Points on a hilly landscape, in no order, each with its height.
A ball rolls from a point to the lowest of its 4 nearest points, and stops where none of them is lower. Distance is the straight distance between rows; heights are no part of it.
q_618: [133 137 115 132 151 158 111 150 143 118 157 132 153 100 122 122 147 129
 134 142 124  75 122 142 127 134 118 153 119 148 124 106 157 107 137 154
 142 142 152 101 167 147 112 129 142 139 134]  h=71.5
q_965: [119  96 154 146 106  87 178  93 111 141 105 141  79 171 119 163 100 132
 137 108 107 169 119 132 134 131 143 137 144 119 121 146 114 160 115  88
 116  86 102 163  71 110 128 124  90 107 107]  h=27.6
q_414: [ 93 151 145 136 100 100 107 137 125 127 106 103 151 173 140  88 103 111
 143 139 142 154  93 158 172 123 115 100 190 107 156 162  92  89 114 142
 166 143  92 150 154 152 123 140 146 141 126]  h=25.9
q_215: [109 161 166 163 140 130 119 150 129 141 141 110 155 163 144 108 131 145
 137 161 116 116  90 195 153 140 104 132 133 106 145 176 128  90 101 171
 167 105 146 147 147 158 128 124  80 136 108]  h=75.0
q_565: [102 129 150 155 117  95 128 116 124 135 109 151 135 180 138 142  90 121
 119 141 137 173 101 147 150 118 131 104 194 119 125 152 122  96  96 139
 155 159  82 112 126 115  79 132 128 133 141]  h=26.6
q_721: [124 102 139 134 111 113 162 114 115 130 117 121  87 138 123 138 114 123
 158 108 123 140 148 115 121 140 130 153 126 118 134 117 113 155 130  81
 102 105 115 143  87 122 144 115 102  99 114]  h=29.0
q_794: [112 109 183 186 118  90 175 107 110 147 109 152 119 175 152 159 107 144
 152 142 111 194 124 174 162 153 129 136 167  86 138 164 114 106 116 123
 137 107  83 162  86  92  88 101  64 144 102]  h=34.3
q_754: [128 101 107  77 132 181 118 108 135 118 124 136 106  78 107 110 161  87
 134 111 152 130 203  26 122 108 136 122  87 132 136  84 119 171 183  87
  89 139  90 124 119 112 155 129 199 131 152]  h=45.3
q_437: [175  86  93  95 132 144 149 115 146 119 118 117  94 104 112 153 136 119
 109 100 101 101 144  57  73 122 146 118  65 146 110 111 143 219 130  96
  75  88 146 129 103 136 175 130 120  93 132]  h=36.0
q_30: [200 112 148 176 116 112 189 126 136 126 139 169 130  98 129 166 144 124
 140 113  88 122 177 109 106 137 129 198  84 131 103 125 139 142 126  69
  99 134 117 111  87 105  90  85  83  99 129]  h=67.3
q_731: [102 147 148 167 105 105 131 125 108 128 118 115 145 145 165  94 100 110
 170 159 146 172 122 151 160 161 113 132 191  95 168 150 103  64 117 136
 142 165  94 137 151 135  94  94 120 156 136]  h=37.1
q_507: [126 128 109 118 132 162 112 141 127 112 144 113 130  96 124 104 146 123
 154 128 139  97 157 119 129 132 117 157 114 126 142  94 133 125 151 119
 118 134 142 120 145 141 139 128 150 134 129]  h=61.9
q_413: [123 134 132 151 141 130 119 144 147 125 131 144 153 136 126 135 124 119
 116 146 131 110 106 140 138 115 123 128 157 140 117 130 153  94 114 159
 153 164 121  91 159 143  87 132 146 140 144]  h=63.8
q_334: [117 134 157 173 137 116 126 138 143 136 128 140 148 173 139 141 114 132
 127 151 123 142  98 171 153 121 125 123 170 114 122 158 144  84  98 164
 158 142 109 110 135 139  81 124 107 141 127]  h=41.6
q_291: [172 129 109 136 168 141 131 137 146 129 162 143 142 107 113 170 146 163
 106 140  95  73 111 141  86 130 140 143  83 151  85 135 163 146 113 147
 123 107 186 108 133 128 129 125  98 124 123]  h=31.4
q_261: [115 157 141 143 147 138 107 157 140 135 149 109 151 146 134 111 137 150
 123 147 122  96  89 184 135 132 110 128 120 128 132 156 141  98 110 178
 164 112 167 135 155 159 132 133  97 129 111]  h=70.3
q_473: [151 117 150 178 123  92 184 107 115 141 130 179 113 121 157 162 109 117
 140 125 119 174 147 120 126 142 127 158 149 115 120 133 126 112 122  88
 110 165  92 108 107  81  71  89 105 127 137]  h=28.5
q_773: [149  94 114  96 111 154 152 112 137 118 115 125  91  94 115 130 140  94
 136 100 120 114 181  44 102 119 137 140  81 138 128  94 123 196 152  74
  78 115 110 124  95 127 154 115 142  97 135]  h=28.2
q_168: [ 93 132 134 124 111 103 102 131 128 125 104 133 137 172 122 113 101 119
 124 127 148 159 101 139 157 105 133  94 190 130 132 144 105 113 114 139
 162 153  94 132 133 130 118 152 159 129 134]  h=23.3
q_823: [140 148 114 124 148 163 116 138 132 127 164 110 146 104 132 120 152 146
 137 141 120  76 136 158 110 154 115 166  78 141 138 115 151 121 130 146
 134 106 187 120 143 147 140 118  97 122 117]  h=69.8
q_600: [115 144 199 180 147 113 146 119 125 147 126 132 142 176 146 144 131 158
 133 169 100 154 113 226 164 148 116 120 115  75 132 198 132 105 109 176
 149  69 136 171  93 120 113 114  23 148  93]  h=45.6
q_68: [134 119 182 181 147  98 160 112 135 149 124 157 126 179 126 173 119 159
 124 151  95 156 112 191 154 126 140 122 142  92 104 174 141 115 100 149
 144  90 111 143  80 105  95 124  52 136 102]  h=38.0
q_858: [142 140 116 114 118 178 108 124 117 109 149 122 145  76 126  92 167 107
 168 134 149 102 198 105 134 150 117 172  92 129 165  68 135 117 164 102
 106 163 120 111 139 128 118 107 160 145 138]  h=72.2
q_593: [122 102 130  85 106 169 144  79 131 134 108 128  89  91 117  90 166  79
 145  95 157 156 226   4 118 125 129 125  86 128 159  84 102 178 185  65
  67 148  66 125  97 109 141 102 179 109 141]  h=57.6
q_512: [141 110 159 171 119  89 184 105 125 142 123 174 106 149 132 178 108 132
 133 119 106 169 127 132 129 125 143 151 147 113 104 143 127 135 114  89
 120 124  93 132  84  94  92 112  89 123 125]  h=33.5
q_518: [ 94 135 127 131 117 110 122 116 111 124 110 133 124 131 144 100 102 105
 149 137 158 162 131 119 149 130 123 118 181 116 149 128 111  98 135 117
 130 176  94 122 148 122 109 124 164 145 147]  h=17.5
q_849: [134 129 114 111 126 143 135 103 120 122 124 166 107  73 130 131 123  91
 129 122 155 138 177  59 119 111 132 136 120 141 125  97 124 148 161  78
  93 184  97  98 131  99 109 116 184 142 170]  h=34.8
q_922: [129 135 117 112 137 121 109 127 127 137 132  95 126 156 120 146 120 174
  97 128 126 122  83 163 105 130 135  97 106 131 109 153 131 148 102 166
 137  83 181 149 125 131 180 154  89 119 109]  h=43.4
q_715: [129 118 151 165 136 108 148 124 134 137 131 161 120 150 131 162 113 132
 130 135 116 147 119 147 136 120 135 140 159 114 107 143 138 118 105 123
 136 139 107 112 110 110  96 122 104 132 130]  h=37.9
q_352: [ 80 126 127 109 103 114 117 108 111 122  98 126 112 147 130  93 100 108
 142 124 158 170 127 112 156 116 132 104 190 116 146 133  88 124 141 112
 136 152  92 143 134 124 138 147 182 131 141]  h=21.1
q_689: [142 111 126 117 100 132 172 100 131 130 113 158  94  91 129 138 122  91
 136  99 135 145 186  43 112 119 134 155 106 146 126  99 110 178 157  54
  76 157  88 118  92 107 120  99 153 107 149]  h=23.6
q_829: [ 90 120 153 137 101  92 137 105 111 136 102 137 111 196 121 147  90 128
 137 127 129 173  96 158 159 122 141 111 185 116 132 154 101 128 104 121
 150 118  88 156  99 109 118 142 119 121 122]  h=30.4
q_452: [111 167 149 108 119 100  76 170 148 134 111 106 184 199 124  96 132 135
  96 119 137 126  54 170 160 102 122  72 158 138 130 174 110  98  86 184
 188 115 123 149 153 169 128 155 122 130 106]  h=61.8
q_471: [124 121  92  71 146 176  82 154 129 107 140 111 156  71 117  82 185 114
 107 120 149  98 163  87 149 116 118  98 108 134 141  89 135 116 191 153
 143 125 121 141 167 154 163 165 223 160 141]  h=20.5
q_251: [158 122  75  94 148 148 103 146 139 122 144 124 139 106 109 158 144 173
  81 120 109  95  89 120  73 117 146  86  87 167  95 126 156 168 120 174
 118  95 193 119 149 127 171 148 138 129 123]  h=50.2
q_63: [139 110 129 134 113 132 156 122 120 126 125 135 103 106 126 134 127 111
 158 111 128 126 170  95 122 131 131 166 118 128 131  97 118 151 141  79
  94 138 115 118 103 117 128 106 128 112 131]  h=32.1
q_598: [142 136 128 148 125 108 154 102 110 129 123 170 109  96 157 140 104  99
 134 132 142 159 155  96 122 136 125 145 152 129 126 116 129 111 136  87
 100 189  98  88 130  85  71  94 147 139 161]  h=36.4
q_465: [124 175 138 129 163 146 107 147 139 157 159 102 158 141 141 119 145 182
  90 159 118 102  77 193 114 142 110 119  82 143 126 172 143 100 106 207
 164 103 202 144 161 154 152 128  70 129 108]  h=79.9
q_40: [100 120  97  83 132 158  88 143 126 113 117 106 124 110 112  86 148 118
 120 111 145 125 142 100 143 104 124  88 140 124 136 115 115 136 165 133
 137 121 127 147 147 147 175 173 197 139 131]  h=26.8
q_870: [135 125  68  59 130 169 106 135 128 135 136  61 132  95 136 125 157 178
  78 127 123 124 110 105  66 145 128  83  60 140 139 107 130 170 142 175
 119  93 195 141 165 144 227 153 135 121 113]  h=48.1
q_801: [151 150  90 102 160 179 105 143 141 131 172 118 164  85 126 124 166 153
 110 143 112  54 115 154 100 152 118 150  73 162 130 110 168 117 143 172
 146 109 205 116 172 147 138 124 125 129 117]  h=53.3
q_3: [128 113 170 182 124  82 172  98 118 148 113 178 118 169 153 178  99 135
 126 138 108 194 117 153 145 130 140 132 177 100 113 154 133 107 106 109
 135 138  76 127  93  84  68 111  88 136 122]  h=35.3
q_493: [170 121 133 142 137 130 153 122 122 136 146 111 122 114 132 151 146 151
 131 132 106 102 155 142  85 153 129 172  54 128 126 127 149 155 116 116
 108  87 183 124  98 132 153 111  48  96 107]  h=52.0
q_945: [159 135 119 136 168 134 118 137 150 142 157 132 147 129 114 171 143 178
  85 144  99  85  88 162  92 125 139 113  97 151  87 153 162 135 102 180
 135 100 189 114 133 131 134 135  85 126 115]  h=46.7
q_818: [109 136 175 183 131 115 142 134 128 141 126 130 151 170 144 129 117 138
 154 157 119 150 104 185 161 144 117 132 162  90 143 167 126  84 107 158
 152 123 110 138 127 133  95 113  79 145 113]  h=54.3
q_791: [100 144 125  93 108 110  80 156 137 121 101 111 159 171 118  88 123 122
 108 113 145 143  84 139 160  97 127  72 180 136 136 148 101 117 117 156
 175 132 116 147 149 155 147 173 175 127 126]  h=26.7
q_568: [108 163 168 158 130 108 106 154 142 141 117 112 170 195 134 110 120 136
 118 150 126 133  74 188 169 119 112  98 156 114 136 184 119  81  90 184
 179 117 115 149 144 161 104 133  94 134 108]  h=56.9
q_844: [161 113 103 114 140 151 131 131 136 117 143 117 115  96 114 145 143 128
 131 117 114  87 155 105  94 132 137 153  78 140 117 102 145 170 134 108
 102 102 161 117 114 132 152 126 114 109 125]  h=28.3
q_545: [143 102 121 110 124 129 151 116 121 130 123  90  91 128 124 139 130 136
 129 115 113 115 148 111  90 148 130 139  75 122 133 119 130 177 124 102
  96  81 163 134  97 135 174 122  79  90 110]  h=39.0
q_216: [ 90 124 115 101 116 132  99 133 127 118 106 123 126 131 120  94 117 109
 129 118 153 142 127 110 150 102 134  98 170 130 136 126 106 126 146 127
 144 150 110 139 143 134 149 160 191 136 142]  h=22.7
q_669: [116 130 137 159 124 106 145 115 121 132 120 155 118 137 146 137 102 114
 141 144 139 162 123 131 137 130 127 137 176 117 129 136 129  96 118 120
 129 171  94 104 130 108  81 111 131 137 146]  h=28.7
q_278: [ 93 141 116  87 115 139  92 142 124 115 110  90 133 126 129  61 142 115
 132 116 152 139 128 114 170 109 123  86 166 107 152 131  90 124 158 130
 145 129 108 162 160 158 176 172 194 139 125]  h=24.6
q_117: [132 115 136 151 116 108 167 110 117 135 118 161  99 118 139 151 105 111
 144 118 132 159 150 102 123 129 132 155 146 127 121 115 122 136 132  79
 104 157  96 111 104  97 102 106 127 120 142]  h=21.2
q_863: [131 124 106 117 146 136 104 147 141 123 139 121 131 134 111 148 126 151
 104 120 120 102  95 142 111 112 140 100 121 149  99 133 146 143 114 157
 137 109 167 124 135 133 151 154 126 125 121]  h=46.8
q_336: [124 146 164 158 149 115 119 131 140 143 135 123 141 182 123 153 128 168
 107 156 109 128  84 201 144 121 124 106 125 110 107 182 141 109  91 182
 157  89 147 143 109 126 124 139  57 130 107]  h=55.5
q_464: [119 130  84  69 141 178  85 149 126 109 137  85 134  88 121  84 179 132
 113 118 135 101 146  96 129 125 120  95  99 122 148  98 127 138 177 146
 127  96 152 146 157 150 193 167 182 134 124]  h=26.0
q_878: [135 127 125 129 111 145 133 117 117 117 133 129 122  85 133 108 141 103
 168 125 149 127 193  93 127 143 126 170 111 124 157  82 121 122 158  86
  91 168 106 106 123 113 116  97 150 134 140]  h=50.9
q_578: [159 113 166 186 134 106 180 126 129 138 132 160 125 133 137 164 130 140
 149 135  94 143 150 158 128 143 128 175 120 102 116 145 143 121 121 108
 117 111 119 126  89 108  98  99  59 120 114]  h=40.1
q_700: [ 97 110 151 147  99  91 164  91 101 141 110 148  90 172 135 148  86 121
 147 120 130 187 120 135 142 133 141 132 179 119 136 139  97 135 121  92
 121 126  84 152  92  96 110 120 121 120 120]  h=29.2
q_351: [164 110 106 125 150 124 139 129 138 130 134 131 113 123 106 174 127 153
 107 120  99 104 112 120  87 118 150 121  94 144  86 130 154 176 105 125
 105  95 164 125 108 123 152 139 100 113 127]  h=15.9
q_406: [180 117 115 127 124 145 152 124 141 112 146 161 127  74 118 162 140 104
 138 114 110 100 170  76  98 119 141 172  82 149 101  95 137 167 141  74
  88 154 118 102 118 112 107 108 146 116 154]  h=33.0
q_616: [114 161 132 142 127 140 110 149 135 117 133 110 167 112 144  72 132 111
 148 148 142 109 129 141 155 141 103 141 153 124 164 115 132  67 136 156
 155 170 120 119 187 166 104 120 156 160 142]  h=58.7
q_96: [148 140 110  95 144 173 101 141 144 110 157 149 173  64 116 108 163 105
 121 146 140  64 146 112 137 135 117 149 103 160 133  70 172  90 167 161
 148 170 133  96 194 145  91 129 199 160 151]  h=55.3
q_953: [121 103 135 136 115 106 169 105 121 135 111 159  84 144 121 160  99 119
 133 105 118 158 129 100 122 114 151 138 150 133 109 127 115 162 122  80
 110 128 103 133  87 106 126 128 130 111 136]  h=25.4
q_609: [131 103 132 130 129  98 145 109 133 134 117 147  98 167 103 179 104 139
 115 111 107 144  98 131 125 106 155 111 143 135  88 147 131 164  99 113
 126  97 123 141  81 105 135 150 101 113 127]  h=27.5
q_458: [103 134 114 111 132 129  94 144 131 115 115 130 143 112 126  93 130 108
 119 127 159 124 130 109 149 106 124 109 166 133 135 115 129 102 144 144
 149 169 108 116 165 144 123 154 199 152 152]  h=26.2
q_920: [110 159 111  93 124 143  87 166 130 112 125  89 162 108 136  52 160 120
 118 116 141 104 117 130 165 119 110 101 143 124 154 127 116 103 154 154
 163 132 131 159 178 183 161 162 185 153 125]  h=27.3
q_127: [113 128 141 145 131 117 122 140 134 130 133 126 123 158 122 140 116 141
 133 131 127 125 101 160 139 121 133 123 150 118 121 148 129 119 107 138
 146 117 133 133 122 131 127 141 107 127 120]  h=40.3
q_182: [168  91 146 153 113  95 193 107 130 133 118 148  89 133 119 167 115 130
 127  96  91 135 149 103 105 128 136 158 100 130 102 135 134 172 118  73
  99  92 121 140  71 122 132 108  72  95 115]  h=32.8
q_421: [118  99 112 100 124 145 134 120 127 120 120 120  89 117 112 127 129 111
 142 107 131 126 152  85 118 120 139 125 119 122 129 104 120 171 146  93
  97 112 124 134 110 129 160 137 149 107 126]  h=32.0
q_562: [131 160 139 129 150 119  97 147 151 152 140 113 164 176 119 136 138 178
  78 144 120 112  65 187 124 115 123  85 120 150 103 175 144 107  87 209
 164  98 173 128 134 144 135 140  81 127 106]  h=57.0
q_900: [103 136 116 113 118 144 108 130 118 114 126 111 128 109 132  77 132 110
 159 129 156 136 159 107 149 128 119 133 147 110 159 100 109 111 159 113
 121 155 108 132 147 142 142 132 172 142 139]  h=71.9
q_639: [109 120 126 122 108 131 138 103 111 125 117 130 100 105 133 104 119 100
 159 120 155 160 175  82 135 132 125 144 141 117 150  95 102 134 159  84
  92 160  94 123 119 112 130 110 165 128 140]  h=32.3
q_282: [107 104 125 107 109 130 153 100 122 130 108 141  83 124 122 124 110 105
 144 106 141 157 156  77 127 116 142 134 141 129 133 107 107 166 151  76
  98 136  97 136  98 112 144 127 159 109 139]  h=27.4
q_637: [150 127 131 146  94 128 153 105 104 132 127 136 114  88 147 108 131 102
 170 115 152 156 203  89 122 160 120 177 113 130 161  89 111 119 145  76
  76 180  95 106 101  95  94  73 135 126 136]  h=49.6
q_226: [119 181 144  99 124 107  81 145 125 150 125  80 161 185 137 107 126 181
  81 139 132 134  46 195 130 124 114  74 112 129 124 195  97 114  81 202
 174  89 169 177 150 151 179 150  76 124  96]  h=49.5
q_800: [114 115 138 152 118 119 145 126 117 128 132 129 112 140 130 134 113 126
 158 128 129 138 135 139 133 137 127 153 146 111 132 128 118 123 127 107
 120 130 117 127 115 121 126 117 112 123 126]  h=36.5
q_968: [188 150 124 149 113 119 171 102 111 125 136 181 122  67 152 144 132  88
 133 118 133 148 191  66 104 148 115 171  96 143 125 107 123 132 148  52
  72 197  98  85 117  76  57  71 147 126 170]  h=58.4
q_885: [123 131 131 155 109 108 145 107  97 130 120 133 118 112 156 104 105 106
 171 134 155 173 161 111 135 160 116 155 163 110 164 112 108  93 136  98
 100 177  94 114 124 100  95  84 133 143 141]  h=32.9
q_647: [149  99  94  87 134 138 136 111 129 130 121  77  95 122 122 142 132 151
 103 114 117 119 127  95  69 142 139 105  70 130 130 116 133 199 122 129
  93  77 177 139 116 136 205 143  99 100 116]  h=38.4
q_118: [143 110  68  72 147 176  92 155 137 113 140 121 139  78 107 129 163 139
  92 114 118  91 123  95  96 111 137  83  90 158 113 103 153 157 162 163
 123  99 165 124 155 133 173 157 191 141 131]  h=52.8
q_621: [144 118 132 144 139 131 143 132 126 127 141 124 116 120 126 142 134 134
 148 127 112 102 142 140 115 140 127 163 104 122 123 120 140 139 123 107
 116 107 153 119 109 128 138 117  90 114 118]  h=49.7
q_536: [113 114 164 138 126  87 139  92 113 141 104 125 105 210 105 178 104 154
 114 127 108 165  88 182 149 127 142 107 143 109 112 174 112 143  94 136
 142  67 119 178  69 103 130 147  63 122  99]  h=47.2
q_563: [120 117 187 182 129  93 162 114 118 148 117 141 124 175 135 164 117 154
 142 147 103 170 120 196 157 145 129 135 135  82 128 173 124 113 112 139
 136  75 111 166  81 107 108 113  42 139  95]  h=36.3
q_337: [111 149 131 123 133 120 101 161 150 124 112 124 178 134 130  85 136 101
 100 135 153 116 100 128 151 106 118 100 161 143 142 120 146  70 124 174
 172 178 111 107 187 169  92 147 186 155 139]  h=40.2
q_152: [121 136 133 154 125 138 127 133 122 119 136 129 138 114 139 103 127 116
 163 144 142 126 146 133 142 145 111 160 149 117 151 113 128  88 135 123
 128 165 119 107 151 133 103 105 134 147 139]  h=68.3
q_803: [107 148 147 147 121 105 107 143 145 131 108 126 165 171 138 108 110 109
 118 144 149 143  95 147 155 114 118 100 181 127 138 147 133  73 100 166
 175 168 101 106 165 154  85 132 149 141 139]  h=40.7
q_500: [133 143  94 106 149 155 101 148 133 131 156 101 143 107 129 125 147 166
  99 134 123  86 102 157  99 140 120 122  88 149 126 127 147 131 128 171
 145  99 201 130 162 146 167 140 108 126 114]  h=52.3
q_89: [114 150 139 131 136 120  96 149 135 135 133 104 146 177 123 119 124 154
 111 132 127 116  76 176 140 120 122  95 140 131 122 168 127 113  97 173
 167 104 150 146 136 144 140 148 104 127 109]  h=48.8
q_459: [103 135 118  98 123 130 100 136 119 124 123  79 111 154 125 110 121 149
 123 125 135 129  95 148 128 126 126  91 131 116 134 146 104 147 117 142
 139  87 164 163 134 139 186 161 118 111 108]  h=43.2
q_919: [126 137 103  97 136 129  83 157 141 130 131 109 148 152 107 130 134 168
  83 119 126 113  67 154 109 108 133  71 123 155 104 150 134 134 103 188
 153  99 177 131 141 141 164 160 126 127 117]  h=45.8
q_586: [127 148 102  99 141 176  91 151 136 108 155 108 162  81 126  79 165 120
 135 133 138  79 149 129 147 139 110 143 106 138 156  87 147  99 168 149
 147 140 144 125 176 160 134 137 175 151 134]  h=51.3
q_572: [172 114 139 159 158 115 158 125 138 137 147 143 122 127 119 176 136 153
 123 135  90 105 128 148 103 129 138 157  93 123  87 141 155 147 109 121
 118  94 158 122  97 122 123 122  67 114 120]  h=31.3
q_92: [116 134 102  98 139 154  92 159 136 114 137 109 142 101 122  98 148 132
 121 121 136  92 123 129 135 117 119 117 127 138 132 110 137 121 148 150
 145 119 150 134 158 153 157 152 166 139 129]  h=37.2
q_537: [147 119 134 159 145 128 145 133 139 123 145 158 127 115 127 162 130 126
 140 134 112 112 138 129 120 123 132 166 125 126 106 118 148 126 123 111
 120 148 127 100 127 117  99 115 116 126 141]  h=67.4
q_991: [120 115 120 107 129 122 131 115 119 130 118  92  91 151 115 144 113 149
 119 116 121 130 109 139 107 130 139 108 111 119 125 137 121 171 109 125
 115  77 161 154 105 129 180 149  97 101 114]  h=41.0
q_179: [107 138 111  96 128 133  83 169 141 115 117 116 160 131 118  91 142 122
 103 114 144 112 101 128 152  99 124  82 156 146 130 129 125 110 133 162
 165 139 130 130 163 159 144 167 187 143 129]  h=29.3
q_749: [163 129 113 132 149 157 124 141 143 116 164 151 147  85 117 153 151 126
 135 138 108  66 144 123 111 132 134 175  95 150 105  98 157 134 135 128
 118 142 152  94 148 127 104 119 138 131 140]  h=77.6
q_348: [ 97 130 141 153  97  89 152  90  84 138 108 128 108 141 169 100  86 106
 174 137 153 206 139 123 145 170 120 129 196 105 169 135  80  92 134  99
 106 156  80 145 119  97  96  87 137 139 127]  h=22.1
q_288: [159 123  79  93 149 171 108 145 139 116 158 123 141  83 112 146 153 146
 104 126 111  69 125 118  90 131 139 124  80 158 111 105 161 158 138 149
 120 105 184 111 154 133 155 140 147 129 124]  h=51.4
q_321: [148 124  99  99 140 150 125 125 126 135 143  80 122 107 133 145 140 161
 107 130 121 104 129 130  72 155 131 134  54 132 133 115 141 167 122 146
 111  86 202 131 133 138 195 134  82 107 112]  h=42.2
q_778: [108 152 124 125 131 140 100 156 127 122 139  97 141 131 129  94 138 139
 141 136 131 101 113 162 145 131 110 125 134 123 142 136 125 109 129 147
 153 119 153 137 156 158 148 143 128 133 119]  h=51.5
q_28: [104 131 156 142 126  96 117 118 124 135 116 113 122 200 116 151 107 148
 125 134 120 152  85 191 156 125 133 103 154 111 123 173 112 127  96 149
 156  85 122 162 101 120 132 149  85 123 107]  h=44.3
q_988: [127 139 109 108 145 152  95 163 153 115 135 132 167  90 120 101 154 109
 101 130 142  80 118 123 141 113 121 117 129 158 129  98 161  91 149 172
 160 163 132 104 186 159 108 145 194 159 142]  h=55.8
q_880: [ 96 141 132 107 109  98  91 137 137 128  86 137 164 180 129 102 101  95
  99 121 159 165  93 124 160  91 135  72 195 141 136 143 113  96 109 155
 178 173  89 117 149 141 106 163 180 131 144]  h=24.9
q_403: [173 106 119 118  99 133 183 107 146 120 120 167 101  81 121 158 127  91
 117  96 114 128 178  38 100 112 134 153  86 157 105 108 118 195 148  50
  80 151  95 121  92 118 119 105 152 100 160]  h=11.5
q_135: [105 135 137 154 112  85 158  85  91 140 108 161  99 137 168 129  80 104
 140 137 148 201 127 116 132 146 128 121 191 118 144 139 108  98 122  98
 115 174  83 118 116  80  69  97 137 140 142]  h=17.2
q_35: [135 108 160 163 134  97 159 117 123 145 123 135 106 161 120 169 115 151
 136 129 104 142 123 167 131 134 138 144 122 104 112 150 132 136 110 117
 123  80 131 149  82 111 124 123  59 119 104]  h=39.8
q_804: [166 134 117 124 134 154 128 122 127 112 153 159 141  68 126 139 146  99
 143 138 133  97 174  96 118 136 129 178  99 142 125  85 147 123 152 103
  99 184 118  87 150 105  85 103 166 142 160]  h=60.4
q_633: [200 117 127 154 144 131 166 129 142 120 154 153 140  93 117 170 157 138
 128 127  81  79 160 123  89 138 136 190  59 140  94 123 156 158 123  94
 102 113 156 112 104 122 106 104  83 102 129]  h=63.3
q_970: [137 112  99 107 142 157 110 142 143 112 139 151 123  84 110 142 138 108
 121 121 129 100 146  88 118 103 138 130 118 148 105  99 141 150 149 121
 118 145 125 108 140 121 133 139 183 138 154]  h=35.4
q_615: [ 96 107 136 127 101 109 160  96 103 134 109 124  89 140 134 110 106 111
 167 116 148 173 154 106 140 143 130 142 160 111 153 115  84 142 143  79
  97 133  90 146 100 110 134 109 140 114 120]  h=30.3
q_634: [115 168 150 147 146 133 109 174 159 139 132 115 185 159 134  92 145 129
 105 144 126  94  76 170 150 118 111 115 142 141 136 155 144  76 100 192
 178 136 141 121 176 179  98 132 128 138 113]  h=92.5
q_108: [106 159 134 134 117 112 107 154 135 121 114 108 164 135 143  70 125 103
 132 143 150 128 106 140 159 121 112 111 173 119 158 134 120  71 126 156
 163 172 106 129 182 172 112 136 166 157 138]  h=32.7
q_613: [134 146 117  92 134 108  76 143 136 138 121 103 162 191 104 143 124 185
  70 119 129 136  51 168 114 107 135  49 128 156  94 169 123 131  84 205
 154  90 170 140 127 130 164 160  96 123 109]  h=47.4
q_381: [107 112 106  98 131 140 100 143 139 118 116 143 124 126 105 132 121 117
 109 115 138 126 116 104 132  94 147  94 153 152 108 120 128 148 133 135
 139 139 123 118 132 127 143 166 186 131 147]  h=25.0
q_776: [114 139 123 136 133 123 117 123 118 119 120 146 131 110 141 107 109 102
 134 144 158 141 140 113 139 128 117 129 164 127 144 116 131  89 137 127
 130 186 104  96 161 122  87 119 168 153 159]  h=34.2
q_975: [132 137  91  92 145 172  95 150 134 111 155 108 144  84 123 111 159 137
 122 131 128  78 133 130 116 132 121 130  94 147 135 100 149 131 154 151
 135 113 170 123 162 148 152 142 156 136 122]  h=45.2
q_295: [106 126 149 149 126 113 133 128 115 133 128 109 111 160 129 131 112 141
 151 134 123 137 112 169 139 141 122 135 141 106 133 150 113 127 115 127
 133  96 133 153 109 131 140 128  85 121 112]  h=38.1
q_198: [ 98 128 127 127 112 103 146  90 104 131 106 159  94 128 146 124  90 102
 135 124 153 178 140  96 132 121 135 122 175 128 134 124 109 128 135  88
 109 171  89 116 114  93 104 118 162 131 156]  h=11.7
q_960: [177 122 129 140 117 151 149 132 125 120 151 129 133  91 122 141 162 123
 155 122 107  85 180 120  98 153 127 194  64 137 137  99 148 147 132  89
 100 114 154 104 104 129 120  97  94 102 120]  h=51.2
q_728: [107 119 154 171 111 101 157 112 106 136 116 140 121 154 153 135  97 125
 163 141 130 177 126 152 151 152 124 143 176  95 146 144 109  95 115 118
 130 138  89 139 110 106  96 100 101 138 124]  h=31.9
q_851: [167 129 129 122  95 140 157  95 118 123 124 153 104  74 137 124 138  85
 143 105 147 143 210  46 110 136 127 161  87 143 138  87 112 157 164  56
  67 178  86 102  98  96 101  83 161 113 152]  h=38.3
q_492: [134 123  99  90 145 166  95 150 140 109 142 144 148  73 112 117 154 107
 111 130 144  92 144  96 132 106 132 119 115 154 116  86 151 123 164 148
 139 155 120 107 170 136 121 150 209 157 153]  h=37.3
q_515: [134 134  83  79 140 170 105 138 125 125 148  75 130  90 136 114 157 156
 109 130 125  94 130 122  93 150 125 119  62 133 145 100 138 154 145 149
 122  91 195 133 152 145 194 140 123 119 113]  h=46.0
q_519: [131 109 118 114 119 132 159 111 131 126 117 165  90 101 119 152 115  98
 126 105 129 141 155  63 114 105 145 138 127 144 109 109 118 174 144  71
  97 153  98 120 104 103 125 125 166 119 161]  h=23.2
q_300: [ 93 126 143 132 108 106 124 120 111 129 116 108 108 169 125 124 102 136
 154 131 133 148 109 156 151 132 129 123 162 103 141 147  94 129 119 116
 135 108 114 159 117 130 145 138 116 119 113]  h=33.6
q_31: [137 123 144 149 146 119 141 125 126 138 137 116 113 142 126 151 126 157
 129 136 113 118 120 168 116 142 131 144  99 114 120 146 139 135 113 132
 125  86 168 139 100 131 144 125  60 117 109]  h=48.0

Where does a ball stop that starts at each point below?
q_68 | q_198
q_251 | q_403
q_613 | q_403
q_818 | q_198
q_600 | q_198
q_919 | q_403
q_515 | q_403
q_537 | q_117

Two balls start at each pair of points below. Name the first point that both come to, or write never.
q_337 and q_920 | q_216
q_562 and q_459 | q_991
q_226 and q_179 | never
